Each row is a point on a landscape with many valleys, with its height.
From any point a ball rolls to the lowest of the 2 points nearest to it. It stops when none of these is lower. Distance is the straight distance between rows; heights are no part of it.
k_772 (h 240): [-22  -4   8  -3 -16  15  -7   2 -13   0   5 -22   3  -1   1 -12  -7  -3
 -16 -13  -9  12  -6 -11 -22   5]
k_878 (h 522): [ -1  -2  -3  -8  24  13  -7  -9   4  23   3 -25 -11   8   9  -5 -22  22
   3  -8   6   2 -21   6  -8  -5]
k_387 (h 737): [  3  10   8 -14  20  14 -21  16  -9 -15 -20  13  -1  -2   9   4  14  -2
  24   7  -6  -6   4   3 -17 -18]
k_810 (h 438): [ 14  -6   4  13  -4 -16  16  -8 -16  11   9 -25   3  34   6   5  -8  32
 -20  10   7   8  -7   7  28   8]
k_30 (h 745): [ 13   2  11  11  -9  -9  22  14 -27   6   7   1   7  15   2  19 -30   6
 -16 -21   3   9  -4   3  29  -1]
k_480 (h 629): [  3  -2  -5  -4 -14 -11  11  15   1  11 -11  23 -12  13  13 -11   2 -24
  13   6   6  -6  -7 -17  -2  -9]
k_971 (h 567): [ -6  -8  -5   9  14  13  -3 -14  14 -11   3   0  -9 -21 -19  -5  13  11
   2 -15  -9   8  -9 -11  -3   9]
k_288 (h 434): [  1   1  -2   5   6   1  -4 -11  -1   8   0  10   0  -2   3  -6 -18  12
  18  -8  -9  -3  -5  11   4   5]
k_567 (h 154): [ -2   1   0  -3  -5  15  -7  -2   1 -32   1   6   7   4 -10  18  21  -6
   7 -16   3   0   3  23 -15 -11]
k_405 (h 330): [-13   7  10  13 -10  -2   3   2  16 -34  25  -8  20 -33 -17  12  10 -15
 -16  -2   3   5  12  -2  -4  -2]
k_907 (h 753): [ 10   8  -6 -27  34   7 -11  16   2  -2 -13  16  -2  -5   9   9   6 -12
  13  29  15  -6  -3   1 -12 -14]
k_140 (h 782): [ -2   6 -15   8 -18 -16  -8 -14  34  -6   1 -21 -12 -11 -17  -9  14   8
  -2   1   4   3  10  13   3  -6]
k_613 (h 595): [ 19   5   6  -8   3 -25   5  18   3   9 -32  26 -13   0  18  -8   4 -16
  24  10 -17  -7   3 -10   7  -9]
k_492 (h 703): [  4 -10  -5  11  -8   9  26   2   1 -25  10  -9   5  13 -14   9  19   1
   1 -30  -3  14 -13  -9   3  -6]
k_394 (h 387): [-14   8   0   4 -10   2  -8 -12   4  -3  10  -2   2 -18 -12  -6 -25  -5
   0 -12   0   7  -4  15  -8  10]
k_456 (h 150): [ -9  -7   5   0 -13  11  -9   6 -22  14   2 -11   4  18  14 -16 -12   5
  11  -7 -17   4 -11  -2 -11  -3]
k_861 (h 661): [-22  11   5  10  -5  11 -14 -15 -13   9   6 -18  -8   5   5 -24  10  24
  22   3   8 -15  10 -22 -13 -14]
k_12 (h 761): [ -4   7 -18  -5  -5 -10   5 -11  -3 -13  -1   7   8  23 -13   3   3  -8
 -13  15  28   4  -5   7   5   8]
k_796 (h 286): [  3  -1  -1  -4  25   6  -1  -2 -26  -6   0  24  17 -11   2  -3 -13   4
  10  24 -16   9  -2  -4   0  24]
k_760 (h 277): [  7 -15  -1 -17  14   8   0  -8 -39  12   5  18  11  21   9   2  -5  -8
   1  32   6  -5  -8   8  -6  20]
k_513 (h 432): [  1   2  12   2  -2  -4 -21 -13 -17 -15 -20  28 -16 -12  -8   4  12   3
  -9  -5  -5  -7  16  14   9  13]
k_124 (h 359): [-17   5  -1   5 -21   3  13   3  -6  -9  24 -13  24  -6 -10   3 -18 -12
 -24   0   6  12   0 -11  -6  13]
k_242 (h 721): [-15  10   3  -8   8  17 -33  19 -18 -13  -5  -6  13   0   3 -11  13   5
  31  16  -3  -6   8  -2 -17 -18]
k_162 (h 658): [  1   8  -8  11 -15  -5   9   5   7  -1  10  -7   9   7   7   0  10  12
   9  13   0  -3  17  -9   6 -10]
k_617 (h 776): [  4  -4 -24 -17  -3 -10   1  -6  19  14  -2  -2   0  24  -3   2  -1 -16
 -18  22  31  -1  -9  19   4   5]
k_700 (h 701): [-13  13   4  13  -4   6 -16 -23   4  11   8 -30 -12 -15   0  -7  -2  30
   3  -4  12 -16  20  -6 -10 -11]
k_532 (h 487): [  6   7  13  20  10   4  13  -8 -13  12  10 -18   9   6   9   8 -22  42
  15 -21  -4 -12   6 -10  15 -11]
k_621 (h 489): [  3  -7  -4   4   7  -3  -1  -5   4 -10 -19  15 -22  -4  -6  -7  26   5
  -1  -5  -9   5  -2 -13   7   5]
k_575 (h 739): [  9   6  12   1 -11  -5   7   8 -26   3   2   9   7  16  21  18 -24   0
  -2  -6   7  -3   6  15   6  -5]
k_686 (h 722): [  0  -7  -6  10 -27  -9  -7 -18  28  -7   1   0 -12  -6 -27   4  17  -6
  -7 -23   5  -7   7  26  10  -4]
k_537 (h 686): [-10  27   1  12 -34 -18   0   1  -2  -4  13 -12  13   9  12 -12   1   7
  23  19   1  -8  27  13   9  -9]
k_944 (h 675): [  2   1  -9  -5 -11 -23   3   1   9  18  -7   5 -13   7   7 -12  -8  -8
 -16  22  16   1  -1  -4   9   4]
k_727 (h 342): [ -9   9   8   2  -1   5   0  -4 -20 -16   9 -11  12  -9 -19  14 -31   0
 -20 -23   8  12  -5  13   1   7]
k_507 (h 93): [ -2 -14   9  -4 -10   6   3  28 -24  22  -1   2  10  14  26 -11 -19 -15
   9  -3 -23   6 -13 -17  -9   0]
k_649 (h 638): [-11  23  -5   8  -7 -10  -1  -1  22   6   3 -23 -12 -15  -1 -28  -4   6
  17  10   6  -3   4 -22  -5 -16]
k_930 (h 628): [  0  10   3   2  -8  -9  -7   7   9   2 -12   0 -14  -5  12   0   6   2
   2   1   2  -4  11  -1  -1 -15]
k_531 (h 480): [ 20  -9   7   1  18  -8   8  16  32   0 -10  15   9 -18  10  11  31  -6
  20   8 -28 -14  18 -13  -2  -8]
k_819 (h 712): [-10  17   6   9 -40 -19   4   6  -7  -9   1   7   4   4   7 -13   1 -16
  10   2  -8   2  17  12   9   4]
k_830 (h 627): [ -6   1   9  18  12   1   7  -4  25 -23  13 -21  -6 -38 -19  -3  10   5
  -4 -21  -9   9  -8 -22  -4  -5]
k_487 (h 651): [-14   0   4  -4 -32  -5 -14 -16  14  -6  -6   5  -1   0 -18   9  -3 -28
 -21 -23  10 -10   5  23  -5   2]
k_253 (h 464): [  6  -3   9  13  11   2   5  -7 -20   6   7 -21   2   9   4  10 -10  40
 -16  -5  -4   6   3  -1  18   5]
k_205 (h 221): [ -6  -5   6 -12   6  22 -15  -3  -2 -25 -14  -6 -10   2  -8  14  31  -1
 -10 -21   4   3  -3   5 -23 -11]
k_857 (h 593): [  8   4  12  -4  -3  -4 -17  17  15   1 -21  -1  -8  -3  17   1  15   1
  22 -11 -26  -9  14  13  -8 -22]
k_239 (h 13): [  7 -13   3   0 -18 -14   5  28 -10  30  -9 -12   2  26  25 -23  -7  -2
   9   7 -25   5  -8 -18   9  -6]
k_496 (h 544): [ -9  -9  -3 -11   9  14 -24  -2   6  26  -8 -11 -17   2   6 -20  -9   4
   9  -5   1  -4 -18  -5 -17 -10]
k_759 (h 581): [-13   8  -3  -7  -2   5 -10   9  13  21  -1 -21 -18  -3   7 -22  -8  -3
  10   1  18  -5 -11 -26 -19 -24]
k_130 (h 358): [ 29 -20   6 -17  32  10   6 -18 -21  30  -6  24 -12   4   7   8 -19   1
   3  -5  -7 -15 -16  17  12  22]
k_113 (h 738): [ 18  -6  -5  13  12  -9  31  13 -12  -1   3  -1   6   9 -13  18  -4  14
 -17 -14  -1  16  -3  -6  41   4]
k_958 (h 376): [ 13 -13  -9   1  42  19  15  -7   3  12  -1  -3  10   9   3   4   9  31
  15  -2 -15  -3  -5 -15   8   9]
k_525 (h 417): [  7  -3   1   7  19   9   1  -1   5  -1 -13   1  -6   2   5  -2  15  24
  20 -14 -17  -4   0 -16  -1  -7]
k_413 (h 835): [  4  -7 -24 -16  30   9   8   5  30  17   5  -8  -4  -6  -3   3   0  -8
 -13  14  14  10 -18   8   1   9]
k_331 (h 102): [  7 -15  -8  -1 -19  -6   2   7  14  36  -2 -17 -13  23  19 -15  -2   4
   3   1  -4  -5  -7  -6   3 -13]
k_470 (h 312): [ -8  -2   6   5   0   8   4  -7 -25  -5   3  -8   2   5  -3  -3 -22   9
 -14 -23  -5  14 -15  -4  -1  14]
k_847 (h 393): [ -2   4  -5   2 -13   0  19   3 -17  -2  21 -16  24  17   1  11 -26   4
 -18   4  12  13  -4   7   5   8]
k_629 (h 770): [ 14   2 -14 -12  25   1   7   3  15   7  -4  28  -8  -9   2  14  -3 -17
   8  15  22 -11  -1   2   1  -2]
k_608 (h 723): [  7 -13  -2  10  -4   6  18  -2 -12  -9   4  -1  -1  12 -20  18  13  10
 -18 -29   2   8  -1  -3  22   3]
k_85 (h 274): [-11  -8  -7   5 -12   4   0  -9   0  -7  11  -6  10  -3 -15   5   8   0
 -27   3   2   7  10  -3   0  16]
k_640 (h 700): [ -3  16   6   7  -9 -19   1  -7  -2  10   2  -3 -11   0   5   0 -13   9
 -21  13  28 -10  11 -11  12  -5]
k_328 (h 543): [ 23  -3   1 -14  14 -18 -11  20  24   9 -32   9  -5  -5  10  -4  23  -6
  25  15 -26 -10   9   1  -1 -17]
k_240 (h 267): [ -7  22  13   9 -20 -15   6  11  12 -37   6   0   6 -20  -8   6   7 -21
   1  -9   0   7   8   8  -3 -10]
k_544 (h 334): [ 11 -11  -5 -12  35  14   2   6   0   5  -5   9   7  -9   4  -1   5   6
  11  14 -22   5  -4  -6  -2  13]
k_444 (h 420): [  4  -4   9  10  15  -3   4  12  25 -24  -1  12   2 -26   1   3  29  -6
   9   3 -21   2   4 -12  -1  -5]
k_630 (h 622): [-16  12   0   6   2  15   3 -10  -4   5   6 -18 -13  -3  -1 -17  -3  12
   8 -11  18  -7  -6 -37 -17 -14]
k_60 (h 129): [-14  -7  -8  -9   8  -1 -14 -16  -9  -1  -1   3  11  -2 -12   0  -7  -2
 -37  25   2   9   1   6   2  33]
k_460 (h 594): [-10  -3   3 -12 -20  -7 -17  -5   6 -14 -15  24   1  -2 -10   5   7 -37
 -20   2   3  -6   6  19  -9  14]
k_660 (h 355): [-13   4  -2  11  -5  12  -2  -5   1 -21  20   4  22 -16 -12  14  14   3
  -7   8   5  -1  21  -3  -5   6]
k_918 (h 92): [ 17 -25  -3  -6  -4   2  16  10   9  10   6  22   1   0   5  17   0 -29
  -2 -11 -10  -1  -7  13  -1   7]
k_35 (h 724): [-15  33  14   1  -9 -21  -8 -14 -15 -12  -9 -13  -8  -1  -5 -11 -19   3
 -22  12  28  -2   3 -12  -1   0]
k_957 (h 818): [ -2   2 -22  -7  12  -1  -9 -10  28   6   0 -17  -9  -5 -10  -6   7   9
  -6  15  13   9  -5   6  -2  -2]
k_818 (h 812): [ -2   4   6  10   3 -18   1   3   6 -11  -9  25 -13 -31 -13  -7  -6 -12
 -12  -3  -9  14  -4 -12  17  17]
k_207 (h 327): [-13   1   8  -1  -7   7 -25 -21 -14 -17 -16  -4 -13  -2 -11   0  16  11
 -17 -14   2  -2   9   8 -10   6]
k_559 (h 211): [  6   7   8   8  -4  -4   4   8   4 -36   3  12   9 -12 -20  29   9 -12
  -3 -21   5   5   6  22   9 -10]
k_839 (h 846): [ 19 -15 -20 -24  23   6   8  16  31  21   2   0   6   3   5   7   2 -20
  13  14  -4   0 -15  19  -5  -4]
k_468 (h 694): [-17  21  -3   0   0  -1 -20   7  -2 -11  -2 -20   4  -7  -4 -23   5   9
  25  18   0   4   4  -7 -12 -14]
k_901 (h 316): [ 26 -18   3 -33  31  17   6 -15 -38  20  -2  24   1   6   8  13  -5  -9
   6  18  -1 -16 -13  14  -3  21]
k_860 (h 49): [ -2 -17   0  -7  -6  11   0  17  -1  29  -2 -25 -12  17  20  -4   5   6
 -15  -2   0   2  -3 -21  -8 -10]
k_417 (h 520): [ -9   1  11  -7  -8   3 -27 -11  -1 -14 -19  30 -16 -13  -8  -7   9 -22
   0 -12  -9  -5  -2  20 -12  11]
k_165 (h 167): [ 12 -16 -11   5  -5   7  14  -1  16  17  18  24  13  -2   5  13  -5 -12
  18   0  -6 -15   8  12   2   4]
k_776 (h 351): [ -4 -10  14   3   1   9 -11  18  18 -12   7   6  12 -21  12   4  28 -14
  12   5 -26  -4  13   0 -16 -11]
k_618 (h 653): [  2 -14 -10  -9  -5  -2   4   2  -4  20   2  17  -1  11   9  -6  -6 -21
  -7  16   8  -1  -5  -5  -4  12]
k_265 (h 402): [  7 -12   0  -3  25   9  -5 -25 -11  24  -3  15 -15  12   6 -11 -20  15
  12   1   3 -10 -22   5   6  15]
k_455 (h 786): [  8  11  -7  -2  12 -14   8   7   7 -10  -9  22  -5  -9  -3   6  -6 -11
  -3   9  12   8  -5  -1  10   3]
k_81 (h 674): [ -3   8   6  20 -14  -3  26   4   6 -23  18 -13   4 -16 -20  -2   5  -1
  -1 -22  -3   7   1 -23   6  -5]
k_319 (h 744): [ -6  23  -3  -6  -3 -19   1  -2  -1 -23 -15  -9  -7   5 -11  -1   0  -6
 -20   9  27  10  -2  -9   2  -4]
k_461 (h 231): [ -3 -10  -1 -12  17  10 -10 -11 -30   2  10  17  19  -1   1   7 -14   0
 -17  32   0   4   4  13  -5  34]
k_321 (h 731): [ -1  12  12  11 -35  -8  10  12 -21  -7  11  14  17   8   9  15 -11  -9
  -2  -8   0  -1  21  13  11   0]
k_566 (h 254): [  7 -18   1   6  -5   7   1   5  33  12  13  16  13 -13   9   3  15 -14
  26  -2 -24 -16  12  10  -9  -4]
k_202 (h 412): [  1  -6 -15   1 -17  -9  22  -4  -8   3  15 -24  13  36  -3   1  -1   9
 -24  12  14  12  -5   5  14   9]
k_215 (h 506): [  6   5   2   8  10   7  10 -13   0  14   2 -24  -9  14   8  -4 -25  27
  21 -31   4  -7 -17  -2   0 -17]

Call two points neighbours if one is among the 2 nearest of the other. Go from one point of each pair to the other, from neighbour to neighbour, staying as low as possible. Name the highest point that can't be avoided.
k_860 / k_328: k_30
k_239 / k_860: k_331
k_567 / k_860: k_288
k_85 / k_567: k_660

Where does a ball stop that starts at each point below?
k_288: k_239
k_957: k_567
k_30: k_60
k_818: k_60
k_700: k_85
k_907: k_85
